A landscape with many valleys, sampled at points; each row gives a point and its height.
A ball rolls from a point to the lowest of its 3 nearest points, and stops where none of them is lower. Distance is the straight distance between rows; heights are no part of it.
K874 (h 100): [-10 -12  12   1  -5  -2  16  22  -3   8  -9  19  19  -8  13   4]
K807 (h 397): [  3  -5 -27   4  12   4  -4 -27   6 -14  13 -38 -11   1  -1  -9]
K568 (h 451): [ -5  -9 -15   2  -4  11  18   7  -9   3  15   9  37 -28  16   7]
K796 (h 197): [-18   1  24  -3 -14   4   4  31  -1  19 -11  32  22 -14  11  11]
K206 (h 169): [ -3  12   8 -12  -6 -10 -30 -13   4  -2  -3   8 -34  17 -26  -6]
K554 (h 362): [  8   2 -13  -3  12   4 -22 -34   4 -11   3 -15 -29   8 -20 -21]
K412 (h 178): [  7  14  18  -5  -5  -4 -19   0   2   3 -10   7 -19  17 -13   2]
K879 (h 224): [ -4   9   7 -12  -3 -11 -20 -17   1  -7  -3  -3 -24  17 -16  -6]
K90 (h 310): [-14  -2  22  -6 -19  11   5  34  -7  17 -13  38  32 -19  17  14]
K416 (h 221): [ -4   7  23  -2  -5 -13   2  14   2  10 -14  10  -1  10   2   7]
K437 (h 121): [-20   6  27  -3 -10  -4   1  27   4  17 -10  26  12  -8   8  12]
K167 (h 198): [  1  13  24  -9  -9 -16  -9   8   1   6 -14  11 -11  19  -7   7]
K300 (h 213): [ -1 -11   6   8  -1  11  12  16  -2  10  -3  15  20 -12   9   3]
K386 (h 339): [ -1 -12  -2   6  -5  15  17  16  -5   9   3  15  30 -21  11   5]
K956 (h 36): [ 12   2  -2  -2   4  -2 -13 -23   2 -11  -6 -11 -24  16 -13 -15]
K907 (h 118): [ 12   1  -9   3   8   8 -13 -23   4 -10  -2 -20 -18  12 -10 -14]
K601 (h 369): [ -5  12  10  -6   2  -5 -13  -9   1   0  -3  -8 -12  12  -7   1]
K760 (h 203): [  3  14  18  -1  -1   1 -14   0   2   4 -10   2 -11  12  -9   3]
K877 (h 244): [ 2  9 18  3  1  3 -6  7  4  7 -9  4 -5 10 -4  4]
K43 (h 487): [ -4 -10   6  -3 -15   3  21  23 -14   6  -4  23  39 -19  22   5]
K895 (h 869): [ -4  -4   1   4   8  -4   3  -6   1  -3  -1 -17   0   6   1   0]
K990 (h 394): [ 16  -7 -38  12   9  21  30   0  -7  -7  22  -3  26 -30  16   0]
K707 (h 247): [ -2   2  21   5  -1  -3   8  17   3   8 -13   9   5   4   4   4]
K158 (h 343): [  8 -12 -31  17  15  16  18  -1  -2  -5  19 -16   9 -18   8   1]
K867 (h 406): [  7  -5 -20  13  14  14   1 -14   7  -6  11 -29  -4  -1  -1  -3]
K522 (h 185): [  8  14  21  -5  -6  -6 -14   2   2   4 -12   6 -14  17 -10   3]
K335 (h 547): [  8  -8 -10  12  10   7   6  -5   4  -5   1 -21  -2   4   1  -3]
K101 (h 625): [-12  -7  -1   7   7   5   6   7   0   6   6  -2  12 -10   7   4]
K288 (h 392): [  5  -9 -44  11  19  14  25  -6  -6 -13  30 -16  13 -28  15   3]
K638 (h 270): [-15  19  30  -7 -11 -15 -10  18   6  17 -12  19   0   7  -1  15]
K551 (h 388): [ 15  -1 -43   9   8  28  36  -3  -5 -14  26  -2  33 -34  23   2]
K292 (h 147): [  6 -17 -22  13   6   4  24   7  -5  -5  11  -5  17 -16  12   0]
K856 (h 389): [  9  -4 -25  -4  16  -6 -13 -42   5 -17   9 -30 -28   9 -13 -27]
K147 (h 423): [-15  -3  14 -10 -21  10  11  30 -12  12  -6  33  46 -24  22  17]
K546 (h 381): [  3   0 -19  -2  13   3 -16 -35   5 -13  10 -28 -23   7 -12 -18]
K927 (h 756): [-9  3  7  4  6  0 -2  0  2  4  1 -7  2  0  0  4]
K64 (h 309): [  3 -16 -23   6   2   3  28   6  -8  -5  15   0  26 -23  17   0]
K686 (h 468): [ -5 -13  -9   8   7  -1  17   5  -2  -1   9  -8  14 -11  10   2]
K84 (h 747): [-11  -5   0   6   8   0   6   2   0   1   3 -11   5  -3   5   3]
K736 (h 167): [  4  14  15  -9  -8  -5 -25  -7   1   3 -10   9 -25  18 -20  -2]
K562 (h 37): [ 10  -4 -10   8  10   9  -3 -15   6  -7   2 -24  -8   7  -5  -8]
K324 (h 157): [  8  10  15 -11 -13 -12 -29  -2   4   2 -11  17 -34  26 -26  -2]
K604 (h 217): [-14   9  27  -3  -7 -14   4  19   4  13 -12  16   5   4   6   9]
K82 (h 382): [ 17  -8 -34   6   1  14  37   3  -7 -12  17   1  33 -29  23   2]
K246 (h 332): [ 12   0  -4  -8   3  -6 -18 -24   3 -11  -7  -4 -36  19 -21 -20]
K359 (h 112): [ -1   8  21 -18 -19 -29 -31   5   2   7 -15  20 -32  28 -24   3]
K336 (h 149): [ -3  13  24 -17 -18 -28 -26   6   0   8 -13  20 -24  26 -17   9]
K66 (h 736): [  3   1   2  -2   3  -7  -4 -14  -1  -9  -4 -16 -11  12  -4  -8]
K403 (h 391): [ -1  -9 -34  12  17   8  11 -12   3 -14  22 -33  -2  -9   7   0]
K46 (h 162): [ -4  16  25 -17 -17 -27 -25   9  -2   9 -13  16 -19  23 -14  10]
K182 (h 393): [ 13  -9 -31   3  12   1   0 -34   7 -20   9 -41 -18   8  -3 -18]
K967 (h 39): [-16  -8  16  -3 -10  -4  13  24  -4  10  -8  21  22 -13  13   6]

For each start below, name the point where the ball stops.
K522 -> K359
K182 -> K956
K927 -> K292
K807 -> K956
K856 -> K956
K760 -> K359
K288 -> K292
K879 -> K359
K403 -> K292

Two balls start at each pair of points below. Name the first point that both come to, or write -.
K167 / K877 -> K412
K601 / K416 -> K412
K551 / K84 -> K292
K147 / K386 -> K967
